Points on a hilly landscape, in no order, each with its height.
A ball rolls from a point to the lowest of its 2 nearest points, and stops where none of them is lower. Distance is the straight distance between rows; heights are no part of it.
k_225 h=632: [  8   6  22  -1 -21  12  -2  23  -7  41  31 -13   8  12 -40   8  -1  19
  32  24  -3  31  12   6  -9 -11 -32  14]
k_719 h=336: [  8  -2   1  -2   5  -1  -7   5   4  -8 -11   1   7  -2   7  -6  -7  -6
   7  -8   6 -10 -15   0  -6  -7  24   0]
k_113 h=447: [ -3  10  21 -28 -18  -6   1  18 -13   0  -9 -16  13  16 -44   0  -2  32
  10  18 -31  25  -3  -9  17  17 -14  -9]
k_676 h=334: [ 21  20  -1  -5  -1  -2 -16  24   3  15  -5  -7   7  12 -17   3  -3   0
  12  17   5   0 -11   0   1  -9  15  -5]
k_885 h=510: [ 4 36  9 -3 -9  9  1 22 -3 34 -1 -7 15 10 -2 41  0  7  2 30  9 27  4 -4
  3 -2  4  1]
k_246 h=271: [  1  20  14 -18   6   8 -12   7  13  -4 -21 -18  11   3   2  10 -12   2
  -3  11   3   0 -21  -2   3   3  27  10]
k_670 h=712: [-11 -20   9   6   3   8  -5 -37 -19   8   2  19 -17   0   8  15  -2  -8
   6   5  12  -5  13  16 -17   3  -2   7]
k_966 h=479: [ 19  -7  23 -11 -12 -13 -17  20  -5  12  13  -9  15  10 -50  -5  -5  22
  32  13  -8   6  -9   7   5  -3  10   1]
k_353 h=736: [ -4 -11   0  -1  -6   6  -7 -19 -14   8   0   7  -4   9  -2   9  -5  -4
  18   5   8  -7   6  10 -17  -2   4  10]
k_626 h=48: [-15   2   8  -7 -14  20  -2 -22 -25  15  -7   2  -8  19 -23  21  -8  11
  13  27  -6  19  23   6 -16  11 -25  22]
k_553 h=345: [ -6   4  -7  -8   6  13   4 -14   9 -19 -15  -6   2 -15  19  -5   0  -6
 -13 -18  -3 -18  -7   6  -3   2  11   9]
k_385 h=373: [  5  11  10 -14 -18 -11   4  36  -8  21  -3   0   5  27 -41   8   8  19
   5  24 -13  19   4  -7  19   2 -17  -9]
k_753 h=513: [-12  21   3 -17  -6   4   4  23  -2   6 -22  -7   9  19  -2  14   1   3
 -13  28   4  16  -2 -12   8   7  -4   0]
k_989 h=189: [ -6 -32  33   6  -6  -1 -18 -28 -24   8  -3   8  -7 -13  -5  11 -14   1
  12   4   1  -1  -3  11 -14  10   4   0]
k_673 h=709: [  5 -14  13   1 -17   2  -9  12 -11  28  16  -1   3  16 -28  -4  -4   4
  30  21  12   9   5   8 -11 -12  -5  10]
k_873 h=109: [ 16  -2  -2   9   2   2 -20  19  12  29  18 -14  11  -4   0  10  -9  -9
  26  20  23   3 -13  -1 -12 -17  29   8]
k_529 h=760: [ 15  -4 -20 -14  -8   1   1   2 -13  19   2  -3 -13  29 -41  -4  14   8
  28  -5 -27  -4  25  -7  -7  -6 -26  -6]
k_149 h=541: [-26 -13 -10 -15  -6  -2  11  -3   2  -1 -24 -20   6  -8  -7 -38  -6  -6
 -21  -1  -7  -7   3  -3  16   7 -15  -2]
k_995 h=528: [ 13   4 -28   4  -1  11  -3 -22 -11 -16 -11 -10   1  -2   0  -8   8   1
   5 -37 -31 -18   8   1 -13   8  -6  -7]
k_928 h=246: [  7  14   0   6   2  -9  -7  36  20  19  -7  -5  -1   8  -3  19 -10  -8
   0  41  23  15 -14  -6   5 -12  16  -4]
k_254 h=115: [-45  -8  -3 -16   1  -1  15 -10   9  -4 -13 -18  -3 -14  13 -12  -6 -12
 -34  22  15  -1   6  -5  13   9 -10  25]
k_345 h=495: [ -7  12 -28  -8   2  22   3 -29  -1 -14 -14 -19  -7  -9   9  -5   7  -1
  -8 -29 -21 -21  10   3  -3  15 -12   2]
k_492 h=584: [ -4  -4  17  15  11  -5   9  -2  35 -32  14   3  14 -38  36 -20 -21  -7
 -25 -44  -3  -3 -17 -13   5   1   1  -4]
k_614 h=255: [-36  -2  -4 -12  19  10  23 -16  26 -21   3  -7 -17 -26  34  -3   3 -11
 -30   7  11  -9   0   3  15 -13   7  20]
k_232 h=391: [-21 -18  -5  -1  20  -2  13 -13  19 -11  11  18 -21  -8  33  21   1 -13
   4  16  27   1  -5  -1  -3 -16  29  16]
k_862 h=313: [ -2   1  -4   2  23   5  12   6  37 -33   3  12  -7 -25  41   1   0  -9
 -15 -17  10  -7 -10  -8  -2 -18  26   9]
k_380 h=211: [ 20  -6   3  14   7  -8 -14  -8  -3  -6  16  10  13 -15  20   9 -13  -9
  24 -21  13  -9 -13  -4 -13  -9  28   3]
k_424 h=302: [ 17  -7  10  24   5 -10 -11 -29 -18 -13  21  23   1 -15  27  16 -11  -7
  16 -31  11  -9   0   2 -17   5   1  -4]
k_228 h=622: [-25 -21  11   0   6  12   0 -46 -22   6  -7  -1 -28 -23   8   2  10   1
 -31   3   3  -1  21  15  -1  23 -14   8]
k_771 h=744: [ 22   9 -18  -6 -11   8  -4   3 -13  18   6  -4  -2  23 -24  -2   4   2
  26  -4  -8  -7  18   4 -14  -9 -11  -1]
k_276 h=601: [  3  -1 -28  10   2   6   8   9   3  26  17  16 -12  19  11  -4   8 -16
  13   8  34   3  16  13 -17 -20   3   5]
k_583 h=366: [ 25  25  -3  -9  -4 -11 -12  31   2  21   0  -5   8  20 -30   1   4   7
   5  19  -6   3  -5   1  13  -6  -1 -19]
k_428 h=351: [ 15   2  12  28   6  -6  -6 -30  -8 -28  14  16   2 -25  34  10  -4  -4
  -2 -40   4 -10  -8  -3  -6  16  -7  -7]
k_520 h=674: [  2 -16  26   2 -23   5  -5  14 -11  29  21  -6   8  15 -43   3 -12  16
  36  27   3  22   3   8  -7  -9 -19  20]
k_913 h=462: [-16   6 -33   0   6  25  18 -34   4 -18  -5  -9 -12 -17  22  -5  16  -6
 -21 -28 -12 -19  14   9   2  12 -14   8]
k_647 h=162: [ 25   1  -2   8   8  -2 -20   6   6   9  16  -2  14 -10  10   8 -12  -8
  23  -2  18  -6 -15  -4 -13 -15  37   8]
k_432 h=461: [-21  -5 -20   0  15  13  14 -36  -4  -3   7  19 -25  14  20  15  10  -9
  -6   6  16  -5  17  22  -7  -3   0  15]
k_545 h=56: [-35   2  -1 -21   2  -1  15  14  19  -3 -23 -17   0  -3  16 -13  -5 -10
 -36  23  16   7  -2 -13  13   6  -4  16]
k_443 h=409: [ 32  29   2  -3  -2 -23 -16  38  11  30  17   5  14  13 -38   8  12   7
  -2  28 -19   5  -3   8  28  -1  -9 -30]
k_112 h=559: [-23   2 -10 -21  -6  15   1 -21 -14   3 -22 -15 -10  12  -3   6   3   1
  -9  10 -12   2  17   1  -3  18 -23  14]
k_91 h=122: [ -1 -16  20   8 -12  10 -21  -7 -10  25  15  -6   6  -1 -14  19 -19   1
  35  21  13   8  -4   9 -16  -4  16  21]
k_892 h=408: [ 20 -15  -5  11  -8 -11  -4  11 -14  22  22  11   2  12 -16 -16   7  -5
  26 -10   6 -10  10   5 -12 -20  -3  -3]
k_562 h=423: [ -3  10   2  -7 -22   5  18  27 -16  38   8   9  -1  34 -34  15  11  12
  11  24 -10  33  25 -11   3  -4 -39   1]
k_115 h=500: [ 22   6 -21  14   1   1  -2 -10  -5 -28  -5  -3  13  -5   6 -20  12   1
   1 -47 -26 -13  -2  -6  -6   3  -1  -8]
k_46 h=198: [  7 -22  16  -4  -9   8 -18 -37 -30   4  -6   2 -12  -8 -24   2  -7  15
  13  -3 -20  -4  11  12 -23  11 -15  -4]
k_912 h=647: [-20 -11  19  -2 -12  -9  -3  28  -4   3 -16  -6   3  18 -16   9 -10   7
   4  39  12  22 -10 -10   4   3   4  10]
k_852 h=339: [ 23 -19   0  -5  -9 -18  -6  -4 -20  -1   6   5   4  11 -33 -19   9  11
  24 -22 -25 -14   9   1  -5  -1  -7 -11]
k_907 h=815: [-13  -9  14  26  21   2  13 -35   5 -27  34  20 -29 -28  47  15   6  -4
 -24 -22  19  -6   9   4   9  20 -17 -12]
k_802 h=157: [  5  37 -11 -19 -14  18   9   9 -14  30  -6  -3   7  27 -12  33  10  10
   9  14 -13  20  21  -9  -4   2 -16  -7]
k_790 h=720: [ 16  19 -18  -6  -7  23  -6  -9 -12  29  15  -4  -2  24 -13   8   3  -3
  27   3   2   1  24  10 -22  -9 -14   8]
k_183 h=401: [ 14   4 -28  10  12 -13   5  35  18  -6  -9  19 -13   5   7 -14  10 -12
 -12   9  17  -6 -10  -2  -1 -23   9 -19]
k_700 h=509: [  2  14  21 -14 -19   7 -10   8 -13  10  -3 -12  13  15 -28  21 -14  19
  24  24  -7  18  -2  -2  -3   7  -4   8]
k_648 h=485: [ -7  24  13   3 -13 -14   5  43  -6  18 -15   5  18  15 -10  27   4   9
 -22  40  -4  32  -3 -11  18   5  -7 -15]
k_577 h=349: [  7  -1  19  17   7  -5  -7 -25   6 -32  10   2  14 -33  31  -2 -13  -6
 -10 -44  -7 -10 -16  -4   3  16  -1  -5]
k_972 h=874: [ -6  -6  26  22  26  -4   5 -25  25 -38  36  12 -14 -41  51  20 -11 -10
 -13 -25   8  -6 -13 -15  12  10  -1  -1]
k_33 h=114: [ -4  21  -1 -18 -15  21   7 -13 -20  23  -4  -2  -1  26 -15  29  -1   8
  16  17 -13  21  25  -4 -13   7 -23  13]
k_627 h=274: [  8  14  11   7  -8  -8 -10  40   8  29   5  -8   9  13 -19  16  -5   3
   9  40  15  20 -10  -2   9  -9   5  -9]
k_211 h=442: [ 19  29  14   7  -2 -27 -18  43  13  26   9   3  17   5 -30  15  -1   7
  -4  41 -10  16 -14   4  27  -5  -2 -28]
k_963 h=234: [  6  13  20 -10  -1   3 -19  13   9   9  -7 -17  15   3 -10  19 -17   7
  19  25   8   8 -19  -1   3   1  28  10]
k_926 h=250: [  5  -2 -28 -11  -1   1   1  -2  -6  -5 -17 -16  -8  15 -22 -20  20   1
   3 -33 -36 -13  12 -11   5   7 -20 -17]
k_457 h=127: [-20  -7  18   5 -14  19   4  -4 -19  21   4   8   0  22 -23  23 -13   5
  17  38  11  33  24   2 -13   8 -26  34]
k_489 h=187: [-44  -6   0 -14  14   4  17 -25  10 -11  -2 -11 -17 -18  22   4   3 -11
 -31  21  11  -5   4   3  15   2   0  29]
k_738 h=547: [ 15  12  20  -9 -16   9 -16  10 -11  24  17 -19  17   6 -36  15 -12  17
  38  18  -4  16   0   8 -11  -6   0   9]
k_864 h=257: [  8  -7   6 -10  -8   6 -14 -24 -21  -3 -10  -8   0  -1 -17   2  -5   8
  16  -7 -20 -11   6   6 -17   9  -4  -2]
k_555 h=692: [ 17  23 -19  -5   0  20  -7 -20 -12  12   8  -4   1  12  -2  18  -1  -2
  25  -3   4  -9  18  14 -21  -5   2  14]
k_672 h=367: [ 16   3 -25   1  10 -18   4  34  18  -8 -16   4  -6  13 -14 -36  18  -2
 -22 -12 -11 -14 -13  -5  22  -6  -3 -25]
k_870 h=473: [ 13   6 -14   9   3   0   4  -4  10 -26  -7 -10  16 -13   5 -38   4   0
 -14 -51 -32 -12 -10  -5   3   6   3  -9]
k_994 h=370: [ 13 -11  -1   3  -7 -11  -5   8  -8   3   2   8   3   7  -6 -10   1  -5
  21  -6   5 -11  -6   2  -9 -12  13  -6]
k_655 h=369: [-13   4  -3  12   8  17  18 -34  15 -26  14  -1  -2 -44  36  -3   4  -6
 -31 -33  -7 -20   7   5   8   7  -7   5]
k_136 h=550: [ -8 -17   8 -14  -2 -18  -2  17   1  -8 -19  -8   6   8 -18 -38   3   1
  -6   0  -8  -3 -15  -2  16   0   5 -14]
k_899 h=542: [  6   7 -29   9  13  16   7 -27  -3   1  21  17 -11   4  20  15   7  -7
  13  -9  17 -13  17  20 -17 -10  10  14]
k_207 h=368: [ 19   2 -31  20   6 -16  -2  32  10  12  12  13 -11  10   1 -15  10 -14
  -1   6  23 -10  -1   2  -6 -29   4 -15]
k_236 h=499: [-13  33   3 -11  -9   0  10  31  -5  13 -22   2  14  15   6  27  10   5
 -28  27  -3  28   1 -18  12   9  -7  -9]
k_340 h=310: [ 38   8 -16  26   8 -16 -11  12   3 -13  17  19  19 -15  19 -12  -2  -5
  10 -29  13  -5 -11  -8  -8 -22  27   1]
k_787 h=406: [  3  17   1 -25  -8  -7   1  27  -4  10 -16 -11   5  25 -30  -4  12  13
  -7  14 -26  13  -1 -13  23  12 -12 -20]
k_368 h=301: [ 16  19   1  -7   9   0 -15  20  16  -4 -15  -7   9   3  -4   2  -8  -3
  -1  10   7  -4 -21  -1   1  -6  26  -3]
k_807 h=186: [  2  -7  18  -5  -6   5 -21 -10  -7   6  -4 -12   9   1 -11  17 -17   4
  26  13   5   0 -10   5 -10   2  21  12]
k_897 h=555: [  4  -5  23   6  14  -7  -5  -7  24 -24  -1  -4  21 -31  23 -27 -24  -6
 -11 -36 -10  -6 -26  -6   5   5  21  -4]
k_440 h=534: [ 38  15 -26  17   3  -6  -8   8  -5 -19  -2   7  14  -2  -2 -20  12   3
   5 -33 -13 -13  -8  -6  -5  -9  16  -5]
k_371 h=597: [ 18  23 -22   5  19  11  -3   0  16 -21   5   5   3 -11  25  11   4  -4
  -1 -16  12 -19 -10   3  -7 -15  32  15]
k_947 h=661: [  9  34 -20 -15   6  25   1 -26  -5  -1  -3 -10  -5  11   9  27   4   0
  10   0  -1 -12  12   7  -9   2   6  18]
k_717 h=577: [  1   9 -30   3   4  16   6  -9  -4  14  10  12 -10  21  11   7   7 -10
  11   4  21  -6  16  13 -16 -10   3   7]
k_277 h=264: [ 12   8 -29  -3  -2   7   1   5  -8  -4 -12  -1  -6  19  -7 -11  12  -2
   4 -18 -11 -14   6  -2  -5  -5  -4  -9]
k_275 h=108: [-29  -2   0 -14   8  -5  10  16  21  -8 -22  -6  -9   4  18   7  -5 -11
 -21  31  23  13 -10 -13   8  -2  13  19]
k_860 h=387: [ 24 -22  17   4  -8 -23 -15  -5 -22   5  20  12  11   1 -21 -14  -2   3
  31 -19  -9 -11   0   3  -7  -7   5 -10]
k_158 h=588: [-22 -14  -4 -11  -3  12  -2 -38 -20   3 -18  -9 -19  -6   1   0   4   1
 -13   5  -9  -6  17   9  -7  19 -20   9]
k_497 h=529: [ -1   5   9  -5  16  -3   1   6  29 -15 -13 -15  18 -23   9 -40 -16  -4
 -20 -23 -12  -8 -25  -1   8   1  20  -2]
k_417 h=188: [ -2  33 -24 -23  -9  15   8   9 -11  16 -19  -6  -3  29  -1  21  14   2
  -1  -1 -15  11  18 -16   3   5 -19 -14]
k_600 h=304: [ 12  -5 -26  10  -2   1   7   0 -10  -8  -4  15  -6  11  11 -10  11  -6
   7 -23   3 -15   4   3 -13  -8  -1  -8]
k_437 h=708: [-10  -3 -30   6  14  10  21  -4  15 -24   4  24 -15   0  36   4  14  -8
  -9  -9  20 -10   8   8  -7 -16  10   0]
k_485 h=270: [ -5 -22  -2   9  -1  -7  -1  11   7  13   2   7  -6   6   6   5  -6 -13
  16  20  30   6  -7  -1 -12 -17  23   6]
k_17 h=222: [ 10  26 -36 -16  -1  11   4  15  -2   5 -20  -4  -9  26  -7   0  15   0
  -3  -7 -13  -6   7 -11   6   3 -14 -19]
k_391 h=338: [  7   5  25   2 -19 -19   5  47  -5  28  13   5  10  18 -43  13   3  28
   9  34  -7  29   0   0  22   0 -18  -3]
k_361 h=292: [  2   3 -26  -9   3   4   5  10   7  -8 -19 -15   1   7 -11 -33  14  -1
 -11 -27 -27 -12  -3  -4  13   6 -11 -16]
k_128 h=630: [  7  32 -25  -8  17  22   3 -15  10 -14   2   1  -6   3  20  19   9  -4
   0  -7   5 -18   6   8  -4  -8  20  18]
k_882 h=480: [-23   6  11   5  -2   0   6  22   8  12  -2  -4   0  19   8  35  -7  -2
   0  48  27  29   4 -11   4   3  12  23]
k_441 h=481: [ -4  18  27 -18 -23   0   1  22 -17   6  -7 -12  20  11 -31  23 -11  33
  12  26 -19  34  -2  -8   4  14 -11   3]
k_299 h=439: [  5  28 -10 -22   5  -5  -3  26  11   8 -21 -17   5  16 -26 -21  14   7
 -20   1 -36   6  -4 -13  32  16 -14 -30]
k_785 h=633: [ 15  11 -12  24   4   0   5   5  17 -40   7  12  19 -17  27 -25   7   3
 -19 -51 -10  -6 -12 -13  -6  -3   2  -7]
k_834 h=711: [ 17 -17  -4  -9  -4 -23   0  24  -7   8   3   9  -2  23 -34 -21  16   5
  11   0 -10 -12   4   0   9  -8  -1 -11]
k_377 h=604: [-28  -1  21 -19 -12   7  -9  -9 -11  -3 -21 -26  11   0 -13   4 -16   9
  -9  25  -7   9  -2  -3   4  21 -12  20]
k_857 h=231: [-14 -16   1   9  -3   6  -1   2   3  24   9   5  -5  16   5  15  -6  -7
  18  32  30  13   6   6 -14 -11  10  20]
k_405 h=504: [ -8  -8 -14  13  18   3  13 -36  -4  -3  25  30 -17   2  29  19   4 -10
   9  -5  21  -7  15  19 -13  -7   7  11]
k_352 h=475: [ 31 -12   0  23   2 -35  -1  17  -8  -9  20  24  13  -1   6 -22   2  -7
  14 -30   8  -9  -9 -10  -1 -16   9 -14]
k_920 h=417: [-27   4 -17 -10  11  13  18 -14   6 -12  -7   4 -17   8  25  10   9  -7
 -13  12  17  -5   8   8   2  -4   6  16]
k_911 h=224: [ -1  -3  -9  -1  15  -3   2  20  29 -15 -14   8 -10  -6  22  -5  -2 -11
 -15   8  20  -1 -19  -6   0 -18  27  -2]
k_658 h=269: [ -8   2  -9  -4  17   7  15  16  34 -23 -11   3  -9 -17  30 -14  -2  -7
 -28 -10  10  -8 -12  -3   2 -15  17   3]
k_703 h=626: [ -3 -28  23   6  -7 -10  -6 -27 -24  -6  -6   2  -4 -18   2 -16  -5  -2
  -4 -24 -11  -8  -1   5  -3  18 -19 -22]
k_942 h=679: [  0 -26  11  23   3  -1   1 -35 -27   4  11  34 -22  -2  17   6   1  -9
   6 -16  11  -3  14  12 -17  11 -18 -16]
k_266 h=443: [ 31 -11  -6  21  -6 -23  -5   9 -17   8  29  16   8   0   0 -17   4  -7
  23 -27   7 -12   4  -1 -11 -17   3  -6]
k_23 h=441: [  0   0 -10  11  -1   7   9 -23   9 -19  -5 -13  15 -31  14 -26  -2  -5
 -21 -47 -24 -15  -2   2   1  14 -11  -7]
k_934 h=50: [  4 -23  13  14  -5   2 -19   8   2  36  26 -10   8  -1  -4   6 -10  -7
  34  18  21   7  -7   2 -19 -16  18  14]
k_543 h=735: [ 14 -10 -11 -16 -11 -13   4  19  -8  20   2   6  -9  34 -45 -11  18  11
  17   2 -19  -6  17  -5   8  -6 -20  -9]
k_393 h=527: [  9 -22  16  -3   7 -31  -1  22   7 -12  -9   7   8   3  -8 -39   4  -2
  -4 -11  -6  -6 -20  -5  18  -4  17 -21]
k_50 h=148: [-13  14   1  -9   7  -6   3  32  29  -2 -26  -5  -7   6  10  10  -5  -8
 -27  35  17  18 -17 -14  13  -5  12   2]
k_108 h=312: [ 13  -3  10 -17 -13   2 -16  -6 -18   3  -2 -11   7   9 -35   1  -8  15
  27   1 -20  -3  -2   4  -9   0  -1  -3]
k_526 h=631: [-30  -1  23  -8 -14   0  -3  14  -9  -2 -17 -14  11  15  -8  15 -12  10
  -2  37   8  21  -2  -9   5  18  -5  22]
k_77 h=425: [-22  -5 -22   8  13  19  23 -39   5 -21  10   8 -21 -20  33   3  20  -3
 -26 -22  -1 -16  15  15   4   8 -14   3]
k_848 h=680: [ -6  -1 -24  15  14  14  22  -1  26 -41  11  22  -6 -14  44  -1  17  -4
 -21 -29  11 -12   5  -2  -6 -13   4   1]
k_223 h=914: [  4   9  19  31   8   6   7 -36  10 -35  31   2  -7 -44  39   8   0   0
 -30 -39   6 -11   0  -3  10  24 -22  -4]
k_376 h=587: [ 22  14   9  -7 -15  13 -13  18  -7  39  30 -20  11  10 -32   4   1  11
  31  15  -2  14  10   8 -16 -12 -13   5]
k_160 h=653: [  6 -26  25  19  -3 -10  -8 -32 -31  -5   7  20 -17 -12  12   1  -7  -5
   2 -24   3  -4   4   2 -12  18 -22 -24]
k_646 h=789: [-12  -8  17  17  19   7  11 -50 -12  -8  23  11 -35 -35  33  14  14   1
 -29 -19  10  -7  12  15  10  21  -8  -6]
k_328 h=123: [ -9 -26  28  -4 -10   7 -21 -30 -28   4 -12  -2 -13  -9 -20   9 -11  13
   4  12  -8   4   4  11 -15  16  -8  12]
k_466 h=665: [-11 -15  16   0 -12 -17   1  36  -4  14  -6   1  -1  25 -31  -4  -2  11
  10  34   9  16  -4  -4  10  -5  -4   2]
k_842 h=305: [  3  -3 -11   8  -6  -8  -1  27   3  23   3   5  -3  19  -7  -2   2 -11
  11  23  27   2   1   2  -7 -20   5  -4]
k_678 h=565: [ 29  21 -24  13  12   4  -6  13  11 -23  -4  10   9  -8  16 -11   2   0
  -6 -26  -2 -14 -13  -3  -6 -12  22   3]
k_11 h=761: [ -7  -8  15   7  16   9  -5 -53 -18  -4   8   5 -28 -26  19  20   8   1
 -14 -11   1 -12  10  21  -1  17   5   7]
k_640 h=532: [-14  14   0 -20 -10  11   3   1 -11   6 -20 -11  -1  20  -4  14  -1   3
  -1  19   0   8   8  -5   1  11 -11   9]
k_316 h=506: [ -1 -20  -1  -7  -6   5  -8 -36 -21  -2 -15 -22  -7 -20 -17 -18   1   8
  -4 -21 -38 -11  13   3  -7  20 -24 -16]
k_238 h=294: [ 13 -18 -15  -3  -6  -8  -1 -11 -19  -8  -7  -4  -4   9 -23 -19  11   5
  12 -30 -33 -14  12  -3  -5   6 -16 -15]
k_159 h=385: [ -9  -7 -11  18  11   7  15 -37  -6 -24  14  21 -18 -17  39  11  12  -5
 -14 -27   5 -13  14  12  -5  10  -9  -4]
k_319 h=476: [ -2  -9  -7   1  -6   5  -1 -33  -8  -8 -12 -20   2 -26  -3 -24  -2   0
 -13 -34 -30 -15   8   4   1  18 -18 -12]
k_117 h=611: [  9  11   3  21   4  -2   8  -6  24 -33   8  -1  26 -29  26 -32  -7   0
 -26 -55 -17  -4 -14  -8   3   5   0  -3]
k_357 h=501: [ 21 -17   1  14   6 -28   1  23   3 -11   1  17   5  -1   2 -24   3  -8
   4 -17   7  -7 -16  -8   4 -16  19 -19]
k_987 h=496: [ -9  26  15   5  -6   3   6  31   4  21  -5  -6  14  10   6  45  -5   5
   0  44  18  33   1 -11   6   3  13  14]
k_185 h=185: [-23 -14  13  12  -9  13   1  -3  -8  26   8   7  -2  20 -10  20 -12  -1
  20  39  24  23  14   6 -12  -1  -4  32]
k_141 h=330: [  4   1 -18   2   7  -6  11  20  19 -15 -16  -5   3   0  -1 -45  10  -5
 -24 -26 -17 -10 -13  -6  14  -1  -1 -18]
k_271 h=399: [  9  -1 -26  -2   6 -14   5  32  10  -1 -18  12 -10  19  -9 -22  13  -9
 -13   3   5 -11  -7  -4  10 -11  -1 -20]
k_320 h=309: [  1   0   4   6  11   5  -2 -19  11 -28   0  -2  10 -26  29  -5  -5  -4
 -10 -33  -3 -16 -13   1  -5   0  14   4]
k_37 h=656: [  3  10 -19  14  11  15  15  -2  27 -40   3   8   7 -21  35 -13  12   1
 -25 -41  -3 -14  -2  -5  -6  -7   4   4]
k_494 h=247: [  7 -24  20  17  -1  -4 -17 -31 -21   3  13  18  -3 -15  11  13 -13  -5
  19 -13  10  -6  -2   6 -18   7   7  -4]
k_259 h=352: [-13 -15   0   0  20  -2  13  -7  27 -26   7  15 -15 -21  41  12  -2 -14
  -5  -3  17  -5 -11  -6   0 -13  27   8]
k_176 h=539: [-10 -10  -1 -20  -8   4  -8 -20 -15  -2 -20 -29   2  -5 -25 -19  -4  11
   0  -8 -34  -7   8  -1   0  18 -22  -8]
k_868 h=502: [ -5  16   0 -15   7   5   1   9  25  -5 -24 -22  16  -7  -3 -35  -9  -1
 -22  -8 -16  -6 -17  -2  16   5   9  -3]
k_548 h=837: [-15 -18  14  15  20  -6   9 -34   5 -23  22  21 -21 -25  45  20  -1 -10
 -10 -15  18  -6  -2   3   3   6   3  -3]
k_938 h=856: [-11 -18  13  14  25  -9  12 -21  24 -38  35  22 -22 -28  53  23  -5 -15
  -6 -15  18  -1  -8 -14   6   0   9  -4]
k_119 h=456: [-37 -11   4  -1   4  -2  10   0   3   1  -4   4 -12  18  13  24  -1  -8
  -5  43  29  21   8  -4  -1   5   8  33]
k_226 h=335: [ 22  -1 -12  11   0 -19  -7  35   6  25  14   7  -2  14 -17 -13   9  -8
   8  15  16  -7  -3   3   1 -22   2 -13]
k_879 h=426: [-34 -21  -3   0  14  -3  11 -16   8  -4   5  14 -23   7  23  20   2 -15
  -3  31  28  10   4   5  -4  -5  18  24]
k_642 h=573: [-22 -13  13 -23 -13   1 -11 -16 -17   1 -20 -27   6  -8 -23 -13 -13   9
  -9  11 -20   5   2   1   2  21 -18   4]
k_970 h=400: [  4  19   8  -9 -24  -1  12  33 -17  32   3   2  10  22 -33  23   8  21
   8  22 -17  35  14 -11   9   0 -23 -10]
k_197 h=511: [-23  -1   4 -25 -10  -1   0  11  -2   2 -27 -26  12   7 -18 -26  -5   2
 -18  12 -11   7  -4  -9  17  12 -15  -2]
k_689 h=738: [-16 -11   7   0   8   9  -1 -38 -10  -9  -2   6 -16 -14  20  14   3  -5
  -6  -4   7 -10   5  13  -6   9   5   9]
k_607 h=431: [ 27 -20  15  -3  -9 -23 -14  15 -10  13  21   2  13   6 -36 -16   0  10
  33  -1  -5  -5  -3   7   0 -12  12  -4]
k_78 h=600: [-19 -32  12  -3 -10 -11   1 -18 -13  -1 -15 -12   5 -22  -4 -35  -9  -5
 -15 -18 -12  -8  -1   3  10  15 -19 -17]
k_174 h=320: [-23   5  -7  -5  13  16  22 -23  24 -21   5  -8  -3 -39  30  -9  -2 -10
 -34 -17  -1 -22   1   5  14  -6   2  17]
k_980 h=689: [  9 -25  13  -4 -10 -28  -2  30   0  17   5   8  -1  22 -35 -14   6   8
  13  18   5  -1  -2   3  14 -12   3  -7]
k_667 h=893: [ -6   1  25  20  17   2   4 -36  16 -28  30   0  -8 -52  41  10  -8  -7
 -26 -31   3 -14 -11  -4  14  13  -3   3]
k_473 h=381: [-17  11 -10 -17   7  13   9  -8   9 -12 -16  -8  -5   0  19   3   2  -6
 -15   3   7  -9  -3   1   4   2   5  13]
k_750 h=756: [ -9 -15  -2  -4 -13   5   0  -8 -19  11  -9   8  -8  23 -16  -1   0   0
  14  12   5   0  13   6 -15  -3 -12   3]
k_761 h=471: [  2  20  -8 -17   9  -2   1  24  20   1 -23 -19   9   5 -18 -40   3   0
 -21  -4 -25   0 -14  -7  24   9  -1 -21]
k_918 h=467: [  8  31  12   9 -11 -21  -3  42   2  28  -2  10  19   7 -23  25   6  10
 -14  41 -15  29  -7  -3  26  -2  -8 -28]
k_102 h=743: [  0 -22   8   5 -14   9  -4 -14 -21  27  13  12  -6  15 -30  -4  -4   0
  27  15   3   8  17  14 -21 -10 -20   9]
k_825 h=407: [ -6   5  -6   2   5  16   9 -38   8 -15  -1 -16   4 -43  19 -11  -1  -5
 -25 -33 -16 -22   3  11   7  14  -6   6]
k_495 h=482: [-17   8  19 -29 -15  -1  -3  15  -7  -1 -20 -26  22  10 -29 -10  -9  20
  -8  22 -19  20  -6 -12  18  23 -12  -2]
k_755 h=303: [  1  10  24  10 -13 -14  -3  47  -3  24   1  -6  14  12 -27  21  -8  20
   7  42   5  34  -7  -5  18   0   0  -6]
k_798 h=576: [-13 -28  14 -13  -6 -18  -1  -2  -7  -5 -12 -14  11  -8 -20 -44  -4   2
  -7 -13 -21  -7  -7   1  18  11  -8 -16]
k_69 h=218: [  9  -1  -8  10   5 -12 -10  33  26  10  -3   2  -5   0   2   4 -10 -14
   2  30  25   6 -19  -8  -4 -18  29  -7]
k_354 h=341: [  6  -3 -19  17   1   4   7 -20  -5 -22   5  16  -4  -7  29  -3   9  -5
  -2 -30   4 -16   3   4 -12   1  -1  -7]
k_39 h=258: [ 20   2   2  18  12  -9  -5  -3   9 -26  10  16  14 -19  31   1 -10  -4
   6 -32  10  -6 -18 -11 -10  -8  25   0]
k_812 h=182: [  1   3  -3  -2  14  -9  -6  33  38  -4 -19   2 -11  -2   9   5  -9 -11
 -18  32  20  11 -23 -14   4 -16  24  -4]

For each start below, name the point where the ball stops.
k_771: k_545
k_37: k_545
k_667: k_670
k_78: k_934
k_995: k_626
k_158: k_934
k_987: k_545
k_102: k_113
k_183: k_626
k_543: k_545

Call two points neighbours if one is among the 2 nearest of the other. Go from one point of each pair to the other, from neighbour to neighbour, staying as low as possible. Name the highest point that can't be avoided.
k_320 / k_328: k_428
k_545 / k_626: k_995
k_926 / k_626: k_183

Write out the way that a ball takes from each point below.
k_942: k_160, k_703, k_78, k_798, k_136, k_393, k_357, k_352, k_266, k_892, k_994, k_719, k_368, k_246, k_963, k_807, k_91, k_934
k_970: k_385, k_391, k_755, k_627, k_928, k_69, k_812, k_50, k_275, k_545
k_848: k_37, k_785, k_117, k_492, k_897, k_497, k_868, k_761, k_299, k_787, k_385, k_391, k_755, k_627, k_928, k_69, k_812, k_50, k_275, k_545
k_228: k_158, k_112, k_640, k_753, k_236, k_648, k_918, k_211, k_443, k_583, k_676, k_368, k_246, k_963, k_807, k_91, k_934
